A landscape with many valleys, sampled at points; each row gives a point and its height.
A ball rolls from a point to whichever of its 2 nearest points has the largest drop for the distance, and stops where none of them is lower. Distance is the straight distance between rows; heights are no part of it.
k811 (h 501): [131  97 141 120 122 161 176 150 128 102 195 107  79 153 126 111 124 135
 165 118 169 151  78 143  96]
k33 (h 169): [ 75 132 168 101 140 137 102 104 139 171 146 118 144 143  60 142 116 137
 159 149 138 140  83 133  81]
k711 (h 572): [127 149 100 197 138 133 133 153  99 154  68 137 144  97 132  92 151 116
  92 208 126 117  83  75 129]
k709 (h 559): [133 187 134 100 139 125  45  97 167 151 111 150 135 137 130 144 150 132
  80  72  57 116 184 128 148]
k58 (h 278): [ 84 192 120 113  95 128  90 123 165 109 157 118 131 138 127 112 167 128
 112  62  89 136 181 144 103]
k97 (h 471): [118  89 136 159 210 146 191 160 112 177  41 105 187 109  86 131 142 142
  81 152 117  99 140 106 132]
k146 (h 310): [140 111 107 116 140  97 116 121 119 153 151 139  90 113 130 190 135 109
 152 144 166 146 131 134 149]
k983 (h 651): [140 164 164 148 146 140  71 108 126 182  75 166 145 126 106 126 132 122
  93 181  80 115  75  88 142]
k349 (h 484): [169 111  80 138 116 105 136 142 109  90 108 141 133 115 191 118 114 114
 113 107 129 112 171 128 165]
k545 (h 573): [ 67 123 129 130 179 131 159 141 131 188  92 103 167 112  61 156 146 150
 121 169 147 117 106 125  68]
k524 (h 359): [140 141 104 136  68 127 171 152 128  57 154 107 113  96 155 122 147 148
 150 127 154 150 137 141  89]
k947 (h 249): [ 83 156 143 165 159 160 154 138 133 126  55 113 201 151 111  41 121 157
  98 116  86 100 134 124 113]
k844 (h 689): [119 137 138 125 159 154 104 140 141 164 194 129  87 179 115 116 141 113
 125  94 131 143 101 129 129]
k692 (h 577): [124 163  64 165 122 111 154 161 112 113 130 118 112  89 161 138 160 124
 111 127 163 146 161 114 100]
k392 (h 378): [114 177 116 152 206 151 126 155 128 196 105 129 131 135  98 156 180 130
  76 131 116 126 124  99 103]
k492 (h 384): [140  93  96 182 145 141 185 171  85 126 135 124 103 138 142  97 128 110
 130 164 171 129  89 106 123]
k123 (h 646): [151 101 160 100  99 160 126 128 141  86 201 137  87 167 157  87 120 132
 132  97 110 131  95 145 147]
k225 (h 164): [138  98 134 106 180 127 112 120 138 167 142 144 101 178 117 144 115 117
 133  92 125 122 134 145 160]
k200 (h 247): [167 101 147 124  36 107 133 109 115  37 115 131 155 103 164 105  94 143
 168 152 123 126 124 132 147]
k5 (h 92): [159 114 144 108 156 130  65 107 138 175 159 160  81 161 126 164 119 106
 126 108 114 129 113 133 174]
k652 (h 177): [134 129 168  90  97 114  60  80 144 127 178 149 102 131 114 162 112 118
 162 123 122 151 104 136 151]
k499 (h 516): [106 186 111 105  78  77  85  82 143 103 107 133 151  72 126 189 149 138
 134 123 122 143 181 136 109]
k859 (h 678): [176 124 113 121  96 126 115 147 131 100 187 137  76 126 183 116 143 122
  98 104 129 141 128 129 162]
k348 (h 405): [124 119 143 112 192 129 143 123 135 165  61 131 175 121  97 166 134 139
  92 104  92 111 174 123 140]
k973 (h 566): [142  92 151 112 111 116 131  97 126  92  89 141 178 149 149  96  71 129
 156 105 106 104 157 150 165]
k770 (h 614): [144  89 164 147  99 143 132 123 110 117 129 139 127 155 124  72  87 117
 152 185 125 126  40 106 145]
k497 (h 711): [162  89 180 112 132 128  88  84 122 150 111 171 138 169 124 123  72 107
 147 138  95 105  94 129 184]
k708 (h 580): [150  77 142 127  96 120 153 121 108  90 128 133 134 138 143 109  83 125
 173 146 143 123 103 137 152]
k638 (h 613): [138 108  99 108 135 136 149 162 147  99 175  99 105 174 159  75 124 128
 101  42 125 115 173 158 142]
k816 (h 218): [100 163 111 178 112 150 156 158 110 132 127 105 121 112 111  86 154 127
 125 168 158 142  76  96  69]
k401 (h 487): [102 191  94 107 116  87 107 107 151 115  91 125 155  77 133 183 164 142
 111 105 115 139 206 134  99]
k680 (h 707): [125 160 120 172  63 149 173 152 120  69 136 101 120  94 137  82 151 144
 140 171 147 144  84 109  66]
k7 (h 539): [ 93 194 136 123  80 133  73 115 157 110 201 117  93 109 119 143 177 131
 126 101 115 169 131 133  95]
k153 (h 361): [153  90 165  95 194 120 137 111 142 179  59 140 169 126  98 193 119 129
 101  95  86 101 183 125 171]
k856 (h 153): [170  99 123 132  60 125 156 133 109  22 117 133 154 116 185  85  96 135
 143 127 131 115 141 132 154]
k217 (h 304): [132 123 146  88  61 131 137 115 158  52 171 107 120 135 142 123 120 153
 169  86 127 137 148 167 118]
k262 (h 589): [124 152  72 198 129 122 163 155  88 121  67 124 142  81 147 106 151 123
  98 187 144 119 126  96 120]
k630 (h 595): [119 150 161 102  80 149  89 117 155  96 199 132 109 159 135  93 146 128
 123  76  86 134 124 144 135]
k451 (h 157): [ 88 161 119 183 142 151 151 157 118 143  93 114 151 140 112  64 140 134
 106 154 127 120  92  97  92]
k55 (h 629): [ 93 123 113  84 162  94 153 116 146 142 113 107 140 113 100 195 128 147
 146 100 150 130 184 161 109]
k461 (h 635): [138 173 140 149 136 122  71 112 117 183  71 163 137  81 109 166 157 114
  86 199  95 123  98  80 130]
k260 (h 397): [ 93  96 153 117 173 133 151 123 125 180  98 121 159 145  77 137 106 136
 142 163 132 108  99 138 108]
k537 (h 650): [ 93 150 102 102 116  86 125 114 137 128 134 112 127  87 107 199 146 145
 154 123 163 145 172 148  95]
k917 (h 396): [131 107 116 113 139 129 120 149 145 138 219 102  45 150 132 153 144 128
 138  91 170 167 116 149 126]
k804 (h 616): [145 144 172 123  75 158  89 114 136  90 178 160 122 155 147  69 126 117
 110 106  75 128  99 118 144]
k871 (h 736): [ 97 124 196  88 156 133  72  84 142 195 115 146 152 148  52 151 106 134
 140 162 101 122  68 124 123]
k814 (h 679): [125 112 173 145  92 134 108  92 132 108  73 144 183 140 129  59  78 135
 138 155  82 105  96 121 158]
k80 (h 619): [147 168 129 139 171 123  85 120 123 193 100 163 121 100 119 183 160 111
  85 159 105 124 126  94 136]
k479 (h 599): [161  88  98 131 150 142 154 158 123 111 152 130 109 175 168  78 103 118
 104  74 134 103 151 140 166]
k518 (h 585): [154 102 111 138 204 118 161 146  99 197  79 131 128  89 111 212 168 111
  94 167 136 110 164 101 147]
k286 (h 274): [134 141 136 106 160 144  78 123 167 152 145 139 127 193 136 103 127 125
  82  46  67  99 167 148 166]
k980 (h 293): [ 91 166 154 154 173 172 131 136 143 146  98 129 177 184 103  58 128 139
  94  99  75 103 128 123 113]
k878 (h 344): [122  63 174  97 177 116 153 104 129 157  76 134 182 139 106 147  80 138
 146 123 107  95 151 152 164]
k406 (h 159): [127 117 175  93  69 103  87  76 137 103 148 149 132 122 106 151  96 129
 178 147 126 141 105 141 137]
k699 (h 625): [173  91 155 137 104 141 127 124 108 105 155 157 108 149 156  88 101 108
 140 158 123 128  65 110 162]
k378 (h 455): [161 118 135 123  96 135 120 135 125 102 193 134  76 116 156 133 140 122
 146 145 148 157  83 118 137]
k753 (h 445): [133 125 130 152 206 145 167 153 117 164  36 121 183 115 105 134 150 136
  65 116  96 102 166 105 136]
k820 (h 426): [ 73  96 159  94 169 122 165 114 143 166  96 108 174 137  69 146 102 160
 158 127 138 109 136 158  91]
k637 (h 299): [ 96 176 127 157 136 150 122 126 139 114  65 127 194 142 132  60 133 141
  85  99  68 104 163 119 113]
k167 (h 535): [109 162 170  94 139 128  69  77 166 148 113 151 159 159 109 137 124 133
 110  78  58 117 161 140 138]
k841 (h 518): [162 123 127 138  76 103 104 118 103 113 149 153 100  88 147 163 125 109
 153 191 152 153  94 103 146]
k296 (h 429): [109 169  94 130 193 113 145 142 135 167  85 119 136  97 108 186 183 136
  78 108 125 133 180 113 109]
k824 (h 423): [ 92  62 163  98 153 113 181 117 130 144  99 102 182 136  86 135  67 154
 189 137 151  93 141 173 119]
k100 (h 574): [137 143 128  98  83  83  75  93 133 117 167 143  99  80 125 205 138 121
 161 148 154 164 138 129 144]
k367 (h 350): [109 174 126 123 122 124 108 104 155 102  64 132 197 119 142  98 128 137
  98  87  73 106 199 133 123]
k575 (h 360): [161 104 106 111 103  92 113 128 129 115 173 125  79 120 158 171 128 124
 148 114 157 147 142 144 162]
k487 (h 603): [118 140 112 106 191 126 117 128 159 175 125 127 115 156 119 160 144 133
  94  69 108 127 171 142 139]
k161 (h 432): [159 115 114 105 119 111 110 154 143 114 222 103  37 125 161 147 150 137
 107  91 151 163 138 156 149]
k180 (h 168): [ 73 150 147 143  80 157 145 126 143 122 140  91 141 122  69  93 121 149
 171 162 149 140  81 130  48]
k276 (h 430): [163 113  76  97 121  76 108 145 146 114 150 103  91 125 172 156 132 129
 100  66 137 137 211 161 162]
k110 (h 548): [115 168 149 136  59 150 122 119 133  86 173 115 105  96 121 118 155 137
 146 160 136 164  80 122  73]
k532 (h 369): [128  81 145 135 187 137 156 131 114 189  69 125 160 125  92 140 114 130
 113 187 120  98 100 116 147]
k729 (h 581): [ 92 143  99 141 202 145 174 157 131 163 107 112 140 153 109 125 150 140
 104  98 138 119 152 127  98]
k991 (h 642): [120 160 145 139  64  94  81  84 128 103  87 152 169  89 124 125 116 132
 129 172  97 126 115 108 128]
k674 (h 555): [178  77 127 102  85 103 142 131 132  58 148 133 118 138 180 121  93 133
 148 104 137 125 151 152 172]
k360 (h 375): [133 103 101 119 118 107 149 150 111 129 183 111  72 102 124 188 142 119
 175 156 203 164 115 138 118]
k379 (h 305): [ 87 159 136 115 122 148 107 124 140 144 196 102  88 126  78 157 151 126
 166 125 166 172  97 132  76]
k398 (h 228): [151 108 146 101 164 135  99 106 154 149 123 149 131 188 138 121  95 120
 117  68  87 103 157 144 178]
k870 (h 528): [ 87  84 142 119 160 138 184 132 128 148 127 104 141 163  86 115  89 138
 177 125 163 118 111 151  98]
k480 (h 345): [126 100 131 151 193 141 140 143 105 205 101 134 125 140  97 140 130 111
 123 193 139 113  77 106 133]
k204 (h 665): [134 153 155 129 139 133  67 103 129 168 120 169 123 138 111 141 127 112
 113 152 102 130  95 105 145]
k355 (h 615): [162 130 128 138  90 121 108 109 117  85  86 149 165 124 168  82  95 119
 115 122  93 109 145 121 160]
k370 (h 568): [117 121  97 132 176  99 158 136 109 171  88 127 140  81 108 202 159 128
 112 161 147 116 163 123 121]
k118 (h 493): [126 127 111 179 196 141 173 164 104 183  41 122 161  95 101 132 164 132
  70 182 125 107 118  91 125]
k220 (h 458): [171  92  66 116 137 101 148 157 125  98 127 115 107 133 188 127 115 121
 110  72 151 118 201 151 169]
k725 (h 746): [115  88 172  98 179 136  99 109 125 212 119 143 138 138  64 173 113 112
 142 189 126 117  70 128 137]
k718 (h 477): [146 132 131 104 157 103 125 101 136 135  37 139 189  82 124 183 134 135
  88 106  79 109 210 122 154]
k335 (h 590): [139 164 100 121 182 116  86 134 154 181 137 134  87 138 136 169 165 125
  75  75 111 132 173 128 147]
k442 (h 440): [146  69  88 130 165 100 196 147  99 130 115 111 119 132 149 155 108 120
 159 139 175 107 163 150 158]
k952 (h 620): [117 164 147 121  80  92  60  78 127 142 110 158 147  76 107 172 131 123
 138 190 112 139 108 109 123]
k935 (h 601): [162  85 122 136 192 115 146 131  87 196  86 141 117 109 118 186 136 104
 117 187 137 103 127 114 166]
k754 (h 357): [102 131 132 100 130 144 117 129 155 136 216  94  64 146 100 153 148 137
 159  85 161 168 115 147  99]
k258 (h 467): [139  61 114 113 131 103 179 131 108 109 124 117 129 140 136 153  85 126
 183 134 172 114 147 157 149]
k623 (h 693): [151 151  93 128 113 111  98 138 135 121 145 139 105 125 168 129 147 117
  88  89 121 137 162 126 150]
k102 (h 243): [ 89 153 158 113  99 144  97 108 132 139 171 112 116 120  72 141 132 128
 168 158 149 159  74 124  74]
k263 (h 380): [123 129 148 103  72 117 124 103 150  70 139 122 154 140 136 109 101 139
 159  89 111 127 156 152 125]
k617 (h 630): [ 97 128 137 134  68 125 169 118 136  69 100  96 176 113 116  81  93 158
 173 127 139 121 141 154  94]
k93 (h 605): [115 108 139 126  96 117 158 114 123  96 103 112 162 128 120 101  87 141
 169 141 142 117 130 141 120]
k502 (h 560): [142 175  68 162 119  93 119 146 110 135 124 138 108  66 174 173 168 113
 100 148 152 146 162 102 131]
k695 (h 84): [132 140 160 113 112 135  55  99 136 149 190 148  88 135 113 152 137 105
 145 138 131 164  78 117 138]
k25 (h 161): [181 126 127 135 142 127  70 127 120 173 152 170  73 141 159 152 127  96
 103 121 120 124 112 110 185]
k990 (h 592): [135 116 143 133 111 141 129 110 123  96 100 140 169 161 149  63  87 128
 125 101  92 102 135 132 152]
k634 (h 533): [ 95  90 129 156 189 145 200 153 108 141  49  94 184 131 109  77 102 154
 120 140 143  95 132 140 120]
k470 (h 565): [ 88 136  95 148 180 138 187 151 122 128  81 101 168 133 122 106 134 147
 112  95 137 113 173 134  91]
k748 (h 606): [ 99 118  96  96 129  94 171 126 144 101 113  90 144 108 122 176 123 153
 171  90 176 127 206 174  97]
k111 (h 294): [132 123 142 126 123 148 107 135 110 153 191 120  78 114 109 154 133 102
 163 192 173 169  44 108 108]
k252 (h 718): [116 179 153 154  77 166 100 132 130 100 173 137 120 133 134  66 160 120
 111 144  91 146  78 104  97]
k597 (h 323): [ 89 180 130 126 112 131 106 110 151 116 120 131 152 138 120 106 143 136
 118  95  94 128 160 130  98]
k570 (h 526): [151  83 126 124 102 144 189 153 118  80 178 104  82 125 138 131 123 140
 181 146 184 147  87 144 102]
k142 (h 628): [132 108 129 113 114 151 146 145 146 101 183 116  99 172 146  93 120 129
 131  73 127 133 131 153 127]
k219 (h 554): [163  74 128 132  81 117 179 142 102  72 142 121 111 113 144 134 104 135
 182 178 176 131  98 135 133]
k116 (h 401): [114 152 114 147 208 139 153 162 123 196  73 120 155 110  86 177 178 136
  70 134 118 127 150  96 107]
k224 (h 225): [117 100 152  75 182 115 115  99 154 167 130 133 128 164  98 171 105 134
 142  82 121 125 154 161 156]
k388 (h 598): [115 119 177 138  75 146 119 108 130 112 125 127 143 142 106  69  92 131
 154 176 117 131  52 117 112]
k23 (h 582): [108 138  68 128 124 102 174 145 132  99 114  94 133 104 138 151 140 141
 143 103 168 131 192 151  95]
k484 (h 87): [ 62 130 165 119 105 144 129 113 150 155 128  97 151 129  49 113 104 150
 172 172 151 132  60 139  55]
k8 (h 227): [116 171 122 120  83 138 106 136 157  84 154 132 136 141 155  75 142 120
  99  64  86 121 173 136 125]
k466 (h 578): [164  67 120 104 118 124 160 135 131  76 151 125 122 167 174  97  87 127
 142  74 132 112 158 158 177]
k826 (h 597): [122 141 141 116  93 100  74  91 122 144 153 150 114  89 108 190 131 116
 158 176 144 156 100 118 123]
k769 (h 515): [122 114 159  97 150  93 130 100 138 156  47 135 199  75  89 201 132 145
  99 132  92 109 188 119 138]
k701 (h 215): [180 120 115 153 150 142  98 152 107 178 171 156  57 131 164 148 138  85
 110 153 151 141  86  95 174]
k759 (h 300): [109 106 136 127 147 148 125 146 105 179 163 114 101 137  79 142 122 106
 164 197 176 151  42 113  94]
k548 (h 540): [157 150 101 153  97 100  99 134 105 130 150 153  91  79 162 176 155 107
 126 170 154 160 126 105 143]
k697 (h 708): [113 161 167 130 101 173  80 126 145 118 202 140  98 161 120  91 156 113
 122 125  97 149  71 116 112]
k195 (h 505): [118 179 105 115  71 117 100 129 154  89 190 105  91  95 143 150 175 142
 125  89 138 167 161 140 104]
k81 (h 639): [144 146 137 144  45 128 122 113 127  47 111 136 161 111 167  71 119 134
 126 127  94 120 137 116 129]
k568 (h 520): [185  78 145  96  82  96 116 111 121  81 164 150 102 130 162 158 101 125
 170 135 141 140 122 144 182]
k294 (h 288): [151 111 102 134  81 140 193 160 129  39 142  98 124 123 170  95 121 149
 150 104 159 126 151 152 108]
k311 (h 512): [160 111  92 140 181 140 151 151 114 119  64 136 155 138 174  96 113 119
  81  81 110  89 196 138 170]
k530 (h 680): [135 163 133 123 118 114  79  95 127 144 108 158 136 113 135 146 132 121
 115 127  97 130 138 112 141]
k915 (h 688): [ 96 156 120 157  80 156 178 144 126  80 139  93 133 123 114  77 139 146
 145 124 142 138 118 129  57]
k869 (h 201): [ 84 144 135 176 175 159 156 150 129 156  62 108 183 151  97  55 130 150
  98 146 113 105  97 105 102]
k736 (h 255): [151 109 130 135 149 150 112 153 107 167 189 143  67 146 132 140 135  95
 144 159 165 166  58 107 145]
k912 (h 387): [122  58 157  99 155 109 163 110 121 140 100 129 162 150 111 137  67 134
 175 135 140 101 132 158 150]
k885 (h 556): [142 144 108 173 141 123 116 137  97 179  99 145 113  94 132 141 145 101
 108 217 140 129  82  85 136]
k566 (h 466): [144 152 105 125  93 118 112 155 143 102 210 106  58 102 169 144 173 139
 108  99 148 167 146 142 129]
k489 (h 289): [125  82 176  72 188 112 129  94 149 170  93 141 167 143  96 178  93 141
 142  95 103 104 164 154 163]
k705 (h 416): [119 104 115 115 109 121 167 136 117 117 169  99 100 117 101 170 124 134
 189 145 194 145 122 152  93]
k682 (h 633): [134 139 158 140  64 150 110 108 135  70 134 143 150 142 150  56 113 126
 123 125  80 123 107 118 131]
k660 (h 352): [116 182 128 162 188 157 120 144 133 177  87 138 156 153 109 115 165 135
  67 115  88 113 133  99 112]
k636 (h 507): [109 164 177 114 106 135  64  80 148 134 128 157 155 156 107 112 116 126
 125 114  72 126 119 123 134]
k233 (h 660): [114 137 161 141  65 110  93  80 132 100  63 138 188 110 122  84  95 140
 135 169  85 115 110 117 137]
k919 (h 531): [131 140  77 136 174 133 146 161 130 121  95 123 148 139 167  94 135 128
  75  65 114 104 200 133 138]
k454 (h 453): [155 140 138 136  49 123 132 126 114  59 151 128 108  82 165 127 140 141
 149 175 144 151  91 123 108]
k993 (h 664): [186 109 143 108  86 146 115 136 131  83 206 146  69 133 192 102 129 132
 107 122 118 133  90 137 174]
k849 (h 498): [138  62 127 124 113  92 166 118  99 114  85 125 166 110 133 147  82 133
 176 176 156  96 143 150 159]
k714 (h 481): [154 108 110 152 184 137 162 146 100 135  33 131 173 107 148 124 121 123
  82 123 106  90 180 119 161]
k641 (h 475): [113 118 142 130 114 148 145 131 124 120 165 115 111 144 106 109 119 127
 159 134 153 149  84 129  95]
k346 (h 511): [128  98 116 153 173 136 180 143  97 127  47 122 175 128 138  95 106 135
 110 137 124  96 149 129 149]
k267 (h 652): [ 73 142 138 142  95 131 161 118 145 106  89  97 181 121  95  80 106 160
 156 135 126 119 127 137  71]
k977 (h 510): [128 145  84 182 199 142 165 168  98 183  81 132 126 106 124 138 165 116
  80 172 138 122 118  89 119]
k798 (h 532): [149  78 133 103 102  92 145 105 120  86  90 133 169 124 146 138  75 131
 176 127 136 107 167 159 164]
k27 (h 362): [103 179 117 152 112 144 112 134 134 119 148 127 128 134 139  96 156 125
 114 108 110 137 127 114 102]
k969 (h 502): [114  85 130 134 128 146 209 148 122  95 129  92 139 155 113  91  84 143
 187 115 173 118 121 158  97]
k330 (h 591): [ 99 156 107 127 220 145 145 152 153 186 126 114 128 167 100 151 168 143
  88  66 120 126 169 134 109]
k557 (h 542): [152 131  92 174 167 136 139 165  89 175 125 144  93 116 142 132 146  91
 110 189 159 137  85  88 137]
k45 (h 617): [166 104 115 123 158 100 110 107 101 190 105 158 103  96 132 213 140  98
 133 192 139 115 138 118 174]
k255 (h 413): [157 150 115 146  46 136 160 147 117  29 148 122 117  84 183  92 145 146
 125 153 130 138 111 121 106]
k371 (h 336): [140 126 107 147 125 130 143 156 101 142 180 122  68 101 134 158 152 107
 152 173 192 169  83 110 108]
k175 (h 324): [110 153 143 155 211 174 132 149 136 177 113 132 146 194 108  93 141 132
  90 103  98 105 114 121 122]
k942 (h 670): [ 96 149 135 161  84 151 155 134 130  90 108 107 157 140 116  47 121 141
 133 133 119 124 105 120  84]
k151 (h 410): [144  97  86 153 136 119 185 162  97 110 128 121 113 129 156 119 124 120
 139 136 171 126 132 126 136]
k374 (h 48): [175 108 111 115  70 132 151 145 128  32 145 125 135 121 201  71 110 134
 113  95 119 109 163 141 157]
k685 (h 266): [ 94 131 117 151 138 140 152 152 108 159 136 108 115 120  93 124 137 120
 149 185 174 139  69 111  80]
k271 (h 692): [137 142 119 119 131 114  98 110 140 135 122 150 121 136 146 140 127 121
 115  93 107 124 159 133 150]
k129 (h 158): [153 127 128 108  82 139 125 136 147  65 173 129 116 147 173  71 128 130
 102  74  98 117 155 144 154]
k332 (h 442): [105 135 159 111 102 133 117 106 140 110 158 125 129 156 108 111 117 133
 160 114 119 140 109 136 108]
k115 (h 400): [177  99 102  97 123  88  93 127 139 130 160 131  79 140 165 166 117 118
 115  85 135 137 174 154 184]
k922 (h 725): [126 113 190  98 148 131  73  84 137 174 106 163 147 160  86 144  90 119
 142 152  93 113  86 127 153]
k331 (h 570): [121 175 156 106  70 158  85 124 160  86 221 125  85 120 140 108 170 135
 117 104 100 154 109 140 112]
k928 (h 681): [117 103 157 105 145 166 122 129 143 138 200 117  83 193 113 108 119 119
 149  86 135 144  90 146 127]
k290 (h 527): [143 161  81 181 167 133 130 166 100 173 116 151 107 117 162 129 164 107
  85 149 140 131 121  90 129]
k82 (h 550): [ 70 102 136 141 192 144 203 149 125 156  79  84 181 140  83  98 111 163
 138 129 146  98 127 147  91]
k281 (h 485): [132 145 111 157  77 118 139 133 108  90 131 133 123  95 146 124 139 126
 138 163 145 146 105 109 112]
k307 (h 438): [156 137  98 117 159 107 126 117 134 123  61 139 155 103 153 160 130 121
  92 100  99 108 205 131 160]
k612 (h 549): [124 161 116  97  76  74  66  90 149 106 157 134 112  82 132 197 147 138
 150 110 137 160 171 142 131]
k221 (h 546): [105 123 124 118 147  89 148 116 123 149  60 123 183  70  98 185 142 146
 118 158 123 113 169 128 113]
k159 (h 509): [173 113 105 140  93 106 127 133 104  96 130 152 110 108 177 136 123 114
 132 141 142 129 135 119 162]
k717 (h 217): [143 114 140 115 148 123  80 113 104 195 156 146  92 110 104 194 127  91
 152 199 155 147  75 113 147]
k241 (h 666): [139  76 171  87 121 148 128 116 150 110 196 124  95 192 125 105  93 126
 163  83 133 134 101 161 148]
k747 (h 695): [154  99 177 125  94 131 101  89 120 111 111 159 151 159 134  79  79 117
 142 141  88 110  87 120 164]
k211 (h 463): [103  93 120 109 111 120 189 131 131 107 137  94 133 134 103 144 100 150
 197 115 184 128 147 166  93]
k902 (h 698): [ 99 157 163 114 129 160  71 119 154 145 202 130  94 175 102 117 147 118
 130  94 111 153  95 130 118]
k663 (h 561): [ 64 109 128 145 176 147 183 153 127 171  95  89 164 140  69 107 118 156
 142 158 160 110  90 133  70]
k122 (h 265): [142  88 134 114 151 112 119 113 107 166 138 144 105 132 111 173 114 103
 160 178 157 133  96 133 148]
k775 (h 160): [139 140 140 116 151 131  53 112 125 181 190 146  74 119 113 184 140 101
 142 157 147 165  83 111 143]
k818 (h 398): [127 155 106 123 112  97 111 104 135 105  74 141 174  93 146 137 132 132
 112 118 100 117 188 130 132]
k412 (h 562): [116 134  57 138 141 121 178 166 133  94 117  92 132 130 162 109 138 134
 114  69 157 117 202 144 108]
k614 (h 395): [122 173 104 152 119 154 114 163 133 128 192 131  84 139 155  97 172 123
  88  97 121 146 120 108 114]
k582 (h 490): [174  89 156 109  82 117 109 108 115  95 170 150  97 116 147 153 107 119
 167 170 146 150  82 125 163]
k323 (h 579): [106 154 168 139  58 144 113 110 135  93 139 121 139 119 103  80 128 131
 151 167 117 144  65 110  86]
k188 (h 457): [108 184  70 129 161 107 139 141 144 128  83 118 151  83 139 162 181 139
  85  92 119 134 213 129 101]
k852 (h 425): [139 136 116 149 119 152 139 157 119 118 188 130  81 126 154 108 153 119
 119 128 150 151  93 109 113]
k272 (h 276): [154 111 166 100  40 101  98  78 136  62 132 151 149 116 139 135  88 137
 178 143 113 132 119 140 149]
k242 (h 331): [129 134 115 151 161 158 140 152 124 137 137 132 125 180 143  72 124 125
 104  86 115 113 129 122 128]
k179 (h 358): [130 107 110 164 161 153 166 157 104 138 125 129 121 166 142  80 117 115
 121 127 140 115 105 116 129]
k807 (h 575): [144 188 100 120 150 120  66 124 159 164 123 141 111 123 149 144 162 124
  61  73  79 122 191 123 150]
k825 (h 303): [136 141 110 127 162 145 113 141 143 144 142 140 117 180 149  91 130 121
  82  62  97 106 154 134 156]
k207 (h 513): [110 169 116 140  97 125 115 133 121 119 163 123 107 105 127 143 158 121
 135 147 152 162 105 111  90]
k345 (h 476): [102 130 175 116 113 132 108  91 141 128 120 136 161 166 100  89  96 137
 151 126  96 120 104 133 122]
k313 (h 325): [121 106 117 143 185 145 139 157  97 196 150 125  97 145  99 148 134  95
 145 192 174 136  67 112 119]
k197 (h 594): [127 164  54 183 145 119 169 163  95 119  83 121 135  85 168 119 159 122
  90 142 148 125 167 101 113]
k785 (h 547): [108 159  64 153 161 138 167 162 122 111 103 111 143 130 158  93 149 130
  87  83 136 117 185 125 106]
k960 (h 607): [151 177 119 140 178 134  80 133 130 190 117 158  98 128 139 169 159 110
  76 112 100 120 136 103 145]
k668 (h 190): [154 103 119  92  73 127 170 147 152  38 174  97 105 130 171 107 126 153
 149  82 144 129 167 171 127]

Where does a ball stop that starts at each point below?
k204 | k332
k378 | k374
k993 | k582
k902 | k582
k388 | k668
k991 | k451
k159 | k695
k221 | k451
k682 | k484
k942 | k332

Call two points neighbours if one is among the 2 nearest of the other. Go from one point of each pair to the other, from neighbour to neighbour, staying as low as possible. Name the highest point that can't be avoided.
k451 / k374 | k197
k374 / k406 | k272
k5 / k451 | k759
k695 / k406 | k652
